The views of a scene show one set of named points, each view turned or mirrored, shifted and resized as a whole, with a little noise and some points left out.
In the rows, zero is written as 128.

Scene 1
View 1
Q_346: [156 108 134 131 168 129 101 155 119 128 132  96 170 129  93 130 107 104
 108 106 132 129 131 122]
Q_728: [198 114 138 123 166 146 101 135 116 133 130 111 186 106 103 153 117 112
 107 113 101 109 145 139]
Q_406: [107  54 172 149 143 151 105 197 116 105 131  73 158 138  43 110 133 134
 112 116 105 117 133  90]
Q_928: [165 164  64  98 159 115  99 190 100 127 132 142 168 135 136 117 133  72
 129 112 161 126 105 117]
Q_983: [180 157  65 100 153 120  78 194 100 136 151 164 176 135 149 107 133  71
  95 115 161 129 118 121]
Q_640: [140 108 152 110 146 146 154 216  99 116 104  51 134 120  33 133 147 124
 164 100 147 114 103  67]
Q_208: [116  84 134 135 153 131 104 191 117 114 127  94 154 166  75 101 131 106
 118 103 139 124 124  90]
Q_66: [130 107  79 128 175 104  91 145 124 114 116 134 165 217 136  94 119  70
 121  97 157 130 132 117]
Q_415: [145 103 136 141 183 119 123 115 127 117 105  71 164 155  89 141  93 102
 139  97 129 127 131 125]
Q_24: [149  46 168 153 168 144  95 135 135 126 133 102 175 172  85 122 115 118
  83 102  98 117 165 119]
Q_291: [137 159  70 109 169 100 100 170 108 116 119 117 161 157 123 113 112  69
 145 105 175 143  99 121]
Q_154: [137 105 129 126 165 126 119 170 113 118 118  82 157 154  80 122 118 101
 132  99 146 128 119  99]
Q_449: [ 91 134  80 115 146 107  85 217  97  91 131 115 158 146 100  90 132  87
 141 123 159 134  92  99]
Q_589: [144 112  96 120 147 127  70 198 108 125 155 150 171 158 125  94 131  86
  87 113 147 128 128 112]
Q_807: [ 69 129 112 126 137 117 100 246  97 103 137  77 140 137  58  89 123  97
 143 116 183 153  77  75]
Q_499: [ 99 117 133 137 157 117 109 182 110 104 121  64 151 131  63 120 103 105
 146 114 150 139  99 101]
Q_75: [133 118 136 123 120 151  55 244  88 114 179 126 185  58  75 109 138 123
  79 151 106 123 111 114]
View 2
Q_75: [154  67 150 153  49 113 114 161 108  73 185  71 100 163 144 154 195 188
  42 150 152  87 103  68]
Q_928: [115  91 141 117  59 162 207 167  87  82 181  92  95 149 164 205 117 156
 133  67 177 136 131  88]
Q_415: [ 86 103 123 129  74 175 168 154 134 172 151  86 172 131 171 136 114 126
 122  81 171 132  59 169]
Q_291: [ 88 101 127 115  64 149 214 172  92 125 141  84 113 147 168 208 111 144
 133  51 177 142 120  95]
Q_406: [129  87 140 173  67 133 114 189 167 174 170  44 154 122 185 106 183 168
  59 108 189 112  72 138]
Q_640: [152 120 151 141  76 179 149 219 173 201 207  44 147 140 190 147 183 141
 133 118 186 123  67  66]
Q_499: [102 106 124 139  70 130 160 187 135 191 140  59 152 151 172 165 157 145
 101  96 167 120  76  91]
Q_346: [114  90 132 137  68 155 152 156 114 124 167  81 145 133 163 141 125 151
 112 104 165 127  77 140]
Q_449: [100  97 131 134  52 121 195 197 120 143 145  64 102 155 176 207 162 162
  81  56 187 126 132  66]
Q_589: [113  72 141 155  59 125 168 170  90  74 163  69  97 122 169 163 130 178
  85  63 181 138 138 123]
Q_24: [109  68 132 174  71 160 125 148 132 117 174  74 156  90 181  78 116 165
  81  80 192 136  79 223]
Q_983: [117  75 141 128  57 147 195 161  63  42 180  91  82 139 154 192 108 167
 122  69 177 142 144 100]
Q_728: [125  84 141 122  61 190 145 129 108  93 197 112 144 137 151 129 119 143
 115 124 160 117  64 166]
Q_154: [105 100 130 144  72 148 157 173 133 165 154  68 155 127 174 140 132 146
 112  87 174 134  74 134]
View 3
Q_154: [143 115 149  91 142 161 115 103 115 127 135 111 101 118 103 123 126 118
 164 160 151 134 113 114]
Q_208: [158 122 135  88 137 184 123  95 112  97 126 109 105 125 102 107 140 123
 165 149 163 133 118 109]
Q_983: [107 145 121  56 161 243 166 117 128 206 158 111  92 148  78  97  86  90
 117 171 169 123 126  81]
Q_75: [ 81 114 119  99  89 236 158  76 169 114 128 104 109 149  85  41 148  88
 102 182 191 120  62 133]
Q_499: [140 108 165 114 126 157 110  99 125 116 113 113  99 105 101 119 144 127
 162 167 162 136  96 134]
Q_728: [ 80  96 117  52 140 152 110  77 137 141 184  92 105 146 116 118 101  68
 137 168 131 110  89 120]
Q_589: [132 148 114  63 148 228 158 104 118 148 135 101  86 161  92  88 115 101
 127 161 169 120 130  92]
Q_406: [147 103 131  95 108 167 109  70 128  47 120 101 116 131 108  94 166 118
 166 148 163 128  95 135]
Q_24: [133 123 101  53 136 137 107  76 101  66 156  76  88 169 132 109 135  94
 158 145 130 111 120 112]
Q_640: [141  82 173 116 109 173  96  93 136 102 141 150 158  69  79 117 140 130
 183 151 160 158  84 128]
Q_928: [117 126 143  67 167 230 154 117 135 211 155 118  99 119  78 120  87 104
 135 170 174 125 122  96]
Q_449: [158 128 160  95 157 233 156 112 137 165  99 112  88 116  80 110 131 136
 148 168 205 129 117 123]
Q_66: [171 148 130  52 195 190 139 116  97 160 130  88  65 150 109 142 103 121
 161 151 160 114 164  90]
Q_346: [116 123 124  76 132 158 119  91 113 117 151  97  93 146 110 108 123  95
 143 165 137 122 109 109]
Q_291: [138 132 160  81 176 200 146 124 123 209 123 109  74 119  89 138  99 121
 144 175 172 127 128 107]
Q_415: [135 103 153  76 156 118  97  92 113 135 142  92  78 126 126 153 118 106
 169 163 132 115 113 128]
Q_807: [161 128 180 143 121 214 143 121 126 135  73 132  98  93  71  92 157 151
 152 171 198 153 104 125]
View 4
Q_928: [186 108  79 182 134  95 123 130 130 152 161 142 163 112 136 117 167  89
 190 148 135 150  91 124]
Q_208: [161 124 124 164 109 143  98 112 136 105 136 170 105 151 132 154 172 131
 151 114 146 174 112 131]
Q_415: [167 124 131 172  71 186 110 121 157 147 146 122 132 132 147 156 149 127
 148 125 151 174 146  95]
Q_66: [153 127 111 199  88 107 117 110 123 156 132 143 162 138 118 150 154 101
 207  95 147 190 136 133]
Q_807: [208 142 110 151  90 122  81  87  96  63 126 186 131 123 151 138 196 131
 149 151 149 154  62 144]
Q_346: [163 105 112 156 103 156 118 129 160 140 140 140 129 130 135 136 153 118
 134 131 156 164 120 115]
Q_499: [188 134 123 152  76 167  92 104 128  96 138 155 131 129 158 145 176 129
 135 148 150 166 100 124]
Q_154: [180 123 118 170  96 155 103 119 139 123 143 151 118 134 142 149 163 131
 151 127 149 166 117 110]
Q_728: [149  82 106 149 133 171 131 148 186 156 160 133 117 134 132 124 148 108
 117 144 150 157 121 112]
Q_449: [179 136  97 167 102 107 101 101 106  96 149 164 155 130 145 129 189 100
 180 150 134 170  78 153]
Q_75: [137  77  83 102 157 134 124 137 169  98 152 176 136 143 137  91 184  94
  86 176 150 153  59 183]
Q_640: [214 131 123 166 127 177  84 118 132  79 166 165  64 138 161 156 186 154
 141 161 130 146  90  90]
Q_589: [147 101  92 164 132  95 125 124 140 139 132 167 148 139 115 124 165  99
 164 116 151 170  98 157]
Q_291: [195 125  96 182  93 112 114 112 119 148 147 136 176 108 142 127 164  97
 188 141 142 161  96 120]
Q_406: [145 118 136 137 108 179  96 115 155  83 139 178  80 167 140 153 177 143
 110 125 150 183 114 141]

Which points are out of place in each view (at most two, in the order of its rows)? Write - if all are in place.
view 1 -> -
view 2 -> Q_24, Q_154
view 3 -> Q_499, Q_346
view 4 -> Q_728, Q_75
